A landscape with many valleys, sampled at points; each row gives a point and its height.
From any point a ball rolls to the lowest of the 6 points nearest to it. It stops when none of these is lower. Distance is the straight distance between rows; heights are no part of it.
J430: [138 158 147  75 106 134 118 153 222]  h=1.11
J59: [ 76  79 158 140 149 145 124 121 161]  h=1.20
J550: [169 177  94 114  68 111 125 129 127]  h=4.43
J837: [185 174  70 138  68 110  83 122 113]  h=3.18
J475: [118 108 154 139 180 132 167 121  69]  h=4.18
J180: [113  90 139 145 175 145 148 117  71]  h=3.92
J276: [132 149 131 124 120 115 153 129 107]  h=3.96
J20: [123 146 158 121 146 116 170 135 109]  h=3.48
J376: [137 161 129 102  85 131 134 152 188]  h=2.18
J349: [128  98  98 148 141 144 112 115  76]  h=4.92
J443: [107 125 133 128 109 134 130 138 151]  h=5.09
J867: [126 132  87 137  70 140 110 129 138]  h=6.80
J459: [162 171 119 121 114 102 140 120  91]  h=3.65
J370: [154 106  67 164 129 140  77 108  80]  h=5.01
J466: [119 128 108 134  83 136 122 133 145]  h=6.39
J827: [105 118 139  99 111 136 103 141 211]  h=4.83
J235: [ 90  84 116 149 114 155 117 123 131]  h=5.34
J222: [114 142 154 118 131 119 159 138 142]  h=1.59
J141: [144 170 167  69 132 126 142 153 210]  h=0.52
J55: [147 158 131 123 134 107 149 125  82]  h=3.66
J286: [141 174 148 104 116 108 169 145 139]  h=4.26
J86: [186 164 102 154 139 101 102 119  73]  h=2.52
J988: [188 120  90 178 179 121  90 119  69]  h=4.23
J457: [114 148 177 113 157 112 181 139 130]  h=1.38
J802: [163 155 115 138 138 108 121 116  75]  h=3.03
J287: [ 77  59 132 158 139 166 115 125 135]  h=3.68
J212: [127 123 129 136 147 126 146 118  80]  h=3.82
J458: [ 84  98 183 108 171 126 138 125 174]  h=3.84
J179: [115 138 173  73 148 120 131 139 204]  h=1.61
J952: [ 85  95 183 129 172 130 150 125 142]  h=3.71
J95: [118 119 148 134 163 122 159 123  83]  h=4.20
J533: [190  96  90 183 209 125 102 117  63]  h=4.89
J305: [133 158 141 106 104 117 152 147 164]  h=3.30
J448: [132 151 122 119  89 124 141 140 146]  h=4.03
J17: [101 119 146 132 126 130 146 134 142]  h=3.51
J340: [162 186 130 100  93 107 164 143 137]  h=4.16
J532: [ 93 107 178 133 173 130 170 127 116]  h=3.97
J239: [ 85  84 150 146 148 146 136 125 127]  h=3.00
J569: [127 106  88 151 115 143 101 115  91]  h=4.60
J748: [146 148  67 131  42 135  92 132 147]  h=5.61
J717: [127 132 107 134 105 130 125 126 101]  h=1.68
J761: [134  56  55 170 138 168  72 109  83]  h=6.10
J822: [ 93 112 167 101 143 129 125 130 191]  h=4.19
J518: [136 115  61 150  73 143  77 116 110]  h=6.20
J723: [120  63  80 161 146 163  97 110  79]  h=5.71
J374: [121 142 163  66 135 130 119 139 219]  h=1.26
J634: [118 140 159 101 124 126 135 145 191]  h=2.65
J567: [ 95 100 115 145 100 147 117 129 141]  h=6.65
J395: [149  91 102 156 174 136 111 112  64]  h=4.27
J509: [ 97  95 130 149 135 149 136 121 109]  h=3.87
J954: [103 118 150 130 143 128 156 127 126]  h=3.19
J104: [100 112 121 136  89 145 113 137 170]  h=7.82
J123: [ 92 121 198 120 186 116 180 133 128]  h=4.09
J505: [196 181  98 143 112  92  99 122  89]  h=2.19
J854: [ 76  83 144 138 129 146 113 125 168]  h=1.64
J184: [159 182 118 104  80 114 152 146 146]  h=4.42
J308: [153  83  72 170 156 145  83 109  76]  h=5.20
J289: [136  78  70 163 129 156  82 109  84]  h=6.00
J401: [168 148  94 142 119 112 101 116  86]  h=2.55
J714: [114 110 118 143 125 139 130 120 101]  h=3.73
J53: [140 170 180  78 147 116 161 152 190]  h=1.70
J245: [151 179 151  94 108 120 163 156 175]  h=3.24
J66: [ 74  85 170 108 160 134 115 116 185]  h=3.44
J935: [151 156  92 121  62 125 116 135 137]  h=5.55
J537: [ 90 108 158 112 130 136 118 131 190]  h=5.00
J398: [127 163 172 100 139 111 170 146 163]  h=3.70
J463: [ 98 122 185 102 165 122 149 136 174]  h=4.62
J41: [107 123 160  68 134 133 110 135 219]  h=1.91
J680: [102 102 141 144 152 143 149 121  98]  h=3.76
J382: [147 127 123 140 164 121 135 115  64]  h=3.63
J903: [ 71  77 182 125 181 135 135 117 161]  h=3.10
J719: [ 99 128 188 115 169 114 168 135 147]  h=3.72
J38: [149 155  95 127  84 120 121 127 115]  h=4.25
J502: [137 125  84 144  93 135  97 116 102]  h=4.67
J269: [ 91  92 157 142 166 142 154 123 105]  h=3.60
J564: [165 127  77 160 125 130  81 112  84]  h=3.75
J490: [180 188 113 116 104  92 137 126  98]  h=3.13
J157: [107 131 148 108 111 132 125 141 191]  h=3.89
J630: [169 189 117 108  87 104 148 135 123]  h=3.86
J691: [123 127 124 140 126 129 135 122  94]  h=3.25
J134: [184 162  82 155  99 107  83 120  92]  h=0.55
J110: [147 168 125 117  99 110 152 135 121]  h=4.61
J54: [170 135  89 162 148 119  90 115  72]  h=3.37

For each start below, name the point where the ball stops.
J17 => J457
J184 => J457
J867 => J717
J448 => J141
J630 => J134
J41 => J141
J340 => J141
J95 => J457
J952 => J59
J212 => J717

Two balls start at each pair of points below. Name the first point that both come to, or write -.
J443, J954 => J222
J935, J286 => -
J822, J463 => J141
J180, J235 => J59
J518, J54 => J134

Call two points neighbours if one is among the 6 nearest of the other. Go from one point of each pair to the other, from neighbour to neighbour, staying as low as possible. Name the highest point that can't be avoided.
J141, J717 => J55
J717, J134 => J382
J457, J59 => J954
J141, J457 => J305
